A landscape with many peaks, sampled at points; each row gives a point and its height.
From any point a climber steps to the highest of the 4 points nearest to it. It stops when none of these is higher. Distance is the straight distance between rows; heights are no part of it.
Sedo height 223: [-25   9  16 -14 -71 -60 -36  -3  -3  17  45 -71  12  12  25 -37 -37  33
  18   6   5  52]
pez height 290: [-24 -12   6   2 -35 -33 -11  26  28 -10  26  -6 -10  10   3  -7  11  35
  15  -1  -6  11]
ved height 217: [-35 -33  22  12 -23 -20   6  51  58 -18  33  59 -27   0 -11   8  33  20
  49 -13 -17   0]
dirog height 496: [ -9 -16 -21   9 -15  14  32 -69 -59  12  -1 -72  49  13  31 -31 -40 -11
  15  25  26  23]
dul height 285: [ 16  10  20 -28  59  49  25  -1 -14 -37  -6  77  -7 -20 -32  35  -6 -55
 -14 -36  31 -43]
rada height 358: [-12  -3   8   2  -4  -2  -8  50  40 -23   9  58 -34 -21 -38  16  36   6
   5 -25 -31 -12]
reku height 629: [ 39  44 -30 -14   0  -7 -34 -15 -31  21 -33 -56  -6  -9  15 -12 -23   5
 -70   7   4  11]
lup height 388: [-19 -34   6  -1   5  14  49 -19  -9  11   0  14  27  21   1  -3  -2 -14
  45  10  10   0]
dimo height 508: [  3   7  -8  10 -19 -21 -32  31  18 -16   5 -11 -30 -14   2   0  13  27
 -21  -2 -11   3]
gezo height 36: [  0  15  15 -14  36  23   9  36  24 -21   6  81 -25 -23 -48  34  23 -25
  -8 -40 -15 -26]
dep height 476: [ -9  -7   1  10 -22 -22 -24  29  31 -16  23   6 -25 -14   3   1  20  26
  -1  -5 -18   5]
sed height 300: [-18 -23  14  10   4   3  28  -2  -4   9  -9  19  11  17   6   4  15   6
  36   5 -14   0]
ketir height 537: [-13 -13 -10  18   0  21  29 -41 -38   9  -7 -42  35  17  21 -14 -16  -2
  14  21   8  10]
bug height 525: [ 40  23 -25   5  31  30 -20 -42 -29   5 -32 -39  14 -14   8  14 -28 -35
 -41  16  25 -22]
gekar height 430: [ -3 -19   8   2  28  23  31 -26 -23   8 -16  11  24   1  -5   8  -8 -37
  23   3  26 -29]
Betem height 382: [-11   1  -1   5 -18 -20  -7   1  -3   4   6 -34  -1   9  11 -12   4  33
   3  -4 -11  14]
Bame height 501: [ -8 -29   4  11  10  19  37 -41 -39  19  -9  -5  44  16  16  -6 -13 -19
  40  26  28 -12]
Bip height 148: [  9  21  -7 -15 -30 -36 -61  32  22 -10  18 -30 -24  -7   9 -15 -12  27
 -36   1  -6  27]
lav height 411: [ -5 -32  22 -11  30  23  54 -20 -17  -1  -6  40  17  12  -3   6   3 -40
  42   2  34 -20]
mabu height 301: [-16 -16  21 -11  27  16  41  -3   7   6  -3  48   2  22  -4   3   9 -13
  33  -2 -13  -9]
zak height 572: [ 22  20 -15   5  16  16 -20 -10   0  -1 -24  -6 -13 -15 -11  12   9   0
 -38  -4 -11 -13]
nedel height 581: [ 18  13   7   0  28  28   3  -4   1  -1 -15  29   1  -6 -17  25  12 -15
 -23 -10  -4 -22]
davel height 413: [ -1  11  -8   9  -4   5 -42  47  46 -26   8  24 -39 -27 -35  22  26   6
 -35 -19 -28  -8]
vur height 319: [-11 -19  11   5   3   1  20  13  17   5   5  37 -12  10 -10   0  22   5
  28 -10 -10  -8]
gabeb height 150: [-15  20   7 -12 -59 -52 -45   7   8   5  34 -59   2   9  23 -34 -20  28
  -4   4  -5  45]
dod height 323: [ -3 -10  16  -9  27  24  31  14   7  -5  -5  63  -2   3 -21  13  18 -22
  23 -13  -8 -17]
piz height 112: [-34   6  16 -15 -68 -56 -29   7   9   6  61 -57  13  17  24 -27 -21  39
  25  -6   9  45]
keb height 422: [  0  15  -5  -1 -36 -33 -20  -5  -4   5  14 -46  -8  10  22 -26  -9  32
 -11   4  -4  35]
Gezir height 306: [-11   2   3   4  10   8 -23  64  47 -32  12  63 -45 -36 -46  25  29  -4
  -7 -26 -22 -19]
mogap height 526: [ 16  25 -12   5  -7 -21 -23  -3  -5   5  -4 -40   1  -9  12 -12  -5  21
 -32   3  -4  21]
kope height 419: [ -7 -18   3   6 -11 -12   7  10  12  -4  -5  14  -9   6   9   2  18  19
  10   2 -10   1]
Gibu height 601: [ 33  25 -25   3  19  15 -26 -20 -14   6 -28 -20   3 -14   0   5 -16  -4
 -44   5  -8  -5]
zelu height 658: [ 25  15   5  -7  45  45   2  -3   3 -12 -24  45  -6 -25 -29  26  -3 -47
 -17 -14   9 -30]
Segus height 499: [ 18   3  -4   9  31  31  11 -33 -18   6 -24   7  13 -11  -5  18 -12 -34
 -10   7  17 -26]
vosof height 275: [-23 -13   1  10 -16 -18   5   6   7   6   4  -1  -1  15  10  -8   5  26
  15  -7 -13   5]
dulap height 500: [ 20  23 -20  -1  -7 -14 -31   1   7   4  -4 -31 -24 -10   7 -12  -8  15
 -43   1  -9  11]
zus height 276: [  6  29  -5 -17 -49 -49 -48   5  -6   9  22 -55  -2   2  22 -26 -24  21
 -19   5   0  46]
Baf height 353: [-17 -38  22   2   7  14  47  -4  -3  10  -4  38  19  25   2   0  13 -12
  50   6  10 -12]
folot height 65: [  8  19  18  -3  37  27   0  20  15 -14 -11  57 -21 -13 -47  36  12 -23
 -14 -21 -17 -22]
dipom height 528: [ -6 -23 -12  14   3  19  26 -61 -50  16 -10 -44  41   2  25 -15 -23 -12
  19  28  33  -7]
Bokor height 463: [-13 -22   3   8  14  16  33 -31 -29  16  -9  -8  23  20  15 -10  -7 -11
  28  26  12  -4]
Folan height 329: [ -9  -4  -5   7 -14  -7 -36  51  59 -26  29  27 -28 -27 -27  15  35  17
 -11 -14 -21  -7]
lan height 522: [-10   8   2 -11 -49 -43  -8 -15 -17  23  25 -77  17  18  27 -39 -32  31
   0  15  -2  52]
ruve height 563: [ 13   5 -13   8  10   1  -8 -10 -14  11 -11 -31   3  -3  17  -2   1   2
 -31   2   3   0]
rivom height 551: [ 15  21 -17   2   1   2 -40  24  16  -6 -10   2 -32 -15 -16  11  12   9
 -35  -5 -25  -4]
Ped height 370: [-25 -12  -3  10 -40 -32  13   0   1   8  23 -38   8  17  20 -23  -3  44
  23   8 -13  29]
dizug height 122: [-11 -35  39 -20  22  23  71   7  -1   6   7  62  10  37  -2   9  13 -27
  65 -11  23 -13]
nifo height 524: [  3   0   2   8   7  11  12   5   8   0 -13  19  -4   1  -9  13  12   2
  -9  -2 -15 -10]
zonep height 204: [-35 -47  30   5 -12  -8  45  26  37   5  21  69 -14  31 -13   3  27  12
  68  -5  -8   5]
kimat height 429: [ -2 -12  12  -7  25  28  34 -22  -7   3 -14  37  16   4  -8  18   2 -44
  32  -2  18 -24]
tebik height 757: [-36 -36  14  10 -23 -24  32   5  16   9  11  10   4  23  14 -12  30  28
  47  10  -1  13]
terem height 134: [-39 -24   2  14 -38 -32   5  10  15   0  32 -12   7  24  17 -23   7  43
  30   3 -15  20]
nuf height 511: [ 39  15 -15   6  40  35  -7 -27 -23  -4 -27  -3   7 -18   1  18 -16 -38
 -36   4  14 -30]
mima height 438: [  2  -5   1  13  21  15  13 -19 -10   0 -19   1  12   2  -3   6  -8 -13
  -1   6   1 -18]
rebe height 586: [-19 -14  14  -4   3   3  15  43  39 -11   6  65 -18  -6 -39  18  26   1
  26 -25 -22 -12]
rete height 640: [ 41  38 -30   1  10   8 -35 -23 -27  11 -30 -45  -5 -14  17  -1 -21  -4
 -57  11   5  -4]
zukaz height 545: [ 10   7  -8   8  16   3 -10  -4  -4  -2 -16  -7  -3  -1   1   4   6   0
 -21   4 -14 -11]
gekuf height 642: [-21 -13   2  10 -15  -4  26 -18 -18  13   8 -17  23  13  13  -6   0  18
  24  11 -11  14]
rivel height 549: [ 31  23 -38   7  12  13 -20 -45 -43  18 -27 -71  23  -6  24 -15 -30 -17
 -46  20  23   8]
pem height 138: [  9  12  16 -22  37  31  24  13   9 -20 -15  70 -10 -11 -42  23  20 -35
   2 -19  -7 -29]
Rut height 487: [  2 -15  -4   8  13  17  24 -41 -35  12 -20 -13  34   1  16   0 -19 -21
  15  21  27 -26]
tevi height 265: [-21 -27  20  -3   0  -4  33  22  16   8   8  42  -6  15  -1   9  20   2
  46  -7 -12  -2]
sida height 203: [ 10  38  -4 -25 -41 -48 -61  15  -4  12   6 -58 -13   2  17 -31 -35  16
 -37  -2  -1  40]
Vub height 354: [-17 -20  12   0  12   2  16  28  25 -15  10  53 -10   5 -21  12  33   4
  32 -16 -23  -9]
leneg height 504: [  6   4  13  -2  32  22  19  -4  -4   6 -13  40   6  -1 -22  22   8 -26
   6  -1  -4 -21]
bim height 178: [ -2  30   3 -18 -50 -47 -67  26  20  -2  34 -44 -11  -9  13 -25 -21  25
 -15   1   2  32]
mip height 519: [-14 -25  -5   2  -3   9  31 -31 -23  13   3 -26  34  25  13 -16 -14   9
  30  25  11   5]
zupo height 120: [ 33  45 -20 -22 -22 -36 -87  27  19  -7   5 -40 -27 -26   9 -18 -32  11
 -67   0  -1  30]
siz height 359: [ -7  -5   4   6   5   3   0  32  33 -17  -2  40 -20 -15 -23  13  27   9
   4 -12 -25 -14]
pogaz height 485: [  8  15  -9   5 -18 -17 -20   7   3  -4   7 -31 -21 -10   4  -5   2  28
 -24   5 -11   7]
Lig height 469: [ 17  10 -27   3 -13   2  12 -50 -53  15 -12 -74  36   9  24 -32 -36  -2
 -22  27  22  22]
siku height 546: [ 25  13 -24  12  19  20  -7 -47 -48  15 -27 -53  23 -11  23  -1 -30 -20
 -26  28  38  -9]
sek height 676: [  1  20 -11  -4 -20 -24 -12 -28 -33  21  12 -62  12   5  31 -25 -28  23
 -14  16  -1  35]
gepi height 312: [-25 -19  11   7 -18 -12 -11  60  55 -21  32  45 -24  -8 -23   7  35  17
  16 -12 -19  -6]
gil height 582: [ 39  35 -42   4  18  12 -30 -38 -34  19 -30 -59  12 -18  14   6 -33 -23
 -60  20  28  -2]
peret height 577: [ 17   7  16  -9  42  34  17 -14 -14  -7 -24  48   6  -7 -17  24  -8 -44
   1  -6  15 -34]
lalu height 441: [ 11  16 -10   8 -17 -15 -56  42  41 -22  19   9 -38 -28 -18  14  18  16
 -39 -26 -23   5]
gize height 647: [-18   4  -5  10 -25 -18  10 -19 -24  11  11 -51  22  20  28 -26 -11  34
   9  16  -5  27]
poma height 406: [  3 -18  21 -14  40  34  45  -7 -14 -10   0  54  20  19  -8  13  -2 -47
  38 -11  38 -29]
zaga height 404: [ -2 -38  14   7  23  20  58 -29 -28  10  -5  27  33  16   5   2  -5 -43
  61  14  38 -14]
Ponep height 286: [-31 -30   8  15 -24 -20   2  24  27 -12  22  20 -10  11   3  -4  24  27
  31  -8 -19   2]
gurot height 344: [ -2  -4  -7  16 -13 -18  -3  17   7 -14  -4 -11  -8   3   7  -4  10  28
   0  -1 -18   6]
vip height 326: [  8   5   3   1  16  13 -19  35  30 -22  -2  43 -31 -22 -33  29  27   1
 -21 -21 -33 -18]
pivuv height 103: [-17  10   5  -3 -48 -47 -33  20  27  -5  36 -36 -10   4  17 -22  -6  36
   1  -5  -1  22]
Zomef height 574: [ 31  39 -31 -16 -11 -17 -50   4 -17  15 -17 -57 -14  -8  13 -22 -27   9
 -66   4  -5  35]
zisa height 387: [-17 -45  17  -7  13  21  68 -20  -6  12  -2  31  22  30   5   1   5 -28
  60  10  24  -8]
ruvep height 666: [ 25  31 -23  -3  -6  -9 -20 -30 -28  13 -10 -61   5   6  25 -11 -29   8
 -41   9   4  20]
tak height 206: [-18 -24  26 -10  22  13  55   6  14   4   0  71   1  20 -19  12  19 -21
  49 -17   2  -9]
pabe height 535: [  2  10  -3   6  -3   6 -19  27  24  -4  -6  11 -20 -13 -13  13  27  23
 -15  -6 -19  -6]
Devub height 543: [ 23  16 -10   0  35  25 -11 -16  -5  -2 -20   2   9 -12  -1  14  -3 -20
 -27   7  -3 -24]
sokin height 544: [ 18   1 -20  15  10  13   4 -38 -33  15 -28 -45  33  -7  17 -10 -19 -10
  -8  16  16  -5]
noruv height 527: [ 18  22 -16  -4  -8  -9 -45  36  27 -24   7  -3 -42 -32 -21  13  13  14
 -55 -11 -16   3]
Nivo height 347: [ 14  -7  25 -32  48  45  42 -13 -11 -24  -7  72   1 -11 -19  26   5 -58
  23 -26  44 -37]

Two climbers start at each pair of points below. Name the first point that both come to, or write none.
zisa / dod => leneg
ruve / mima => Gibu
siku / Bokor => sek
zupo / dep => ruvep
pez / dimo => pabe

Where does a climber stop that starts at each point below?
pem => zelu
gezo => sek
Baf => sek
zukaz => sek
Betem => sek
dizug => zelu
vosof => zelu
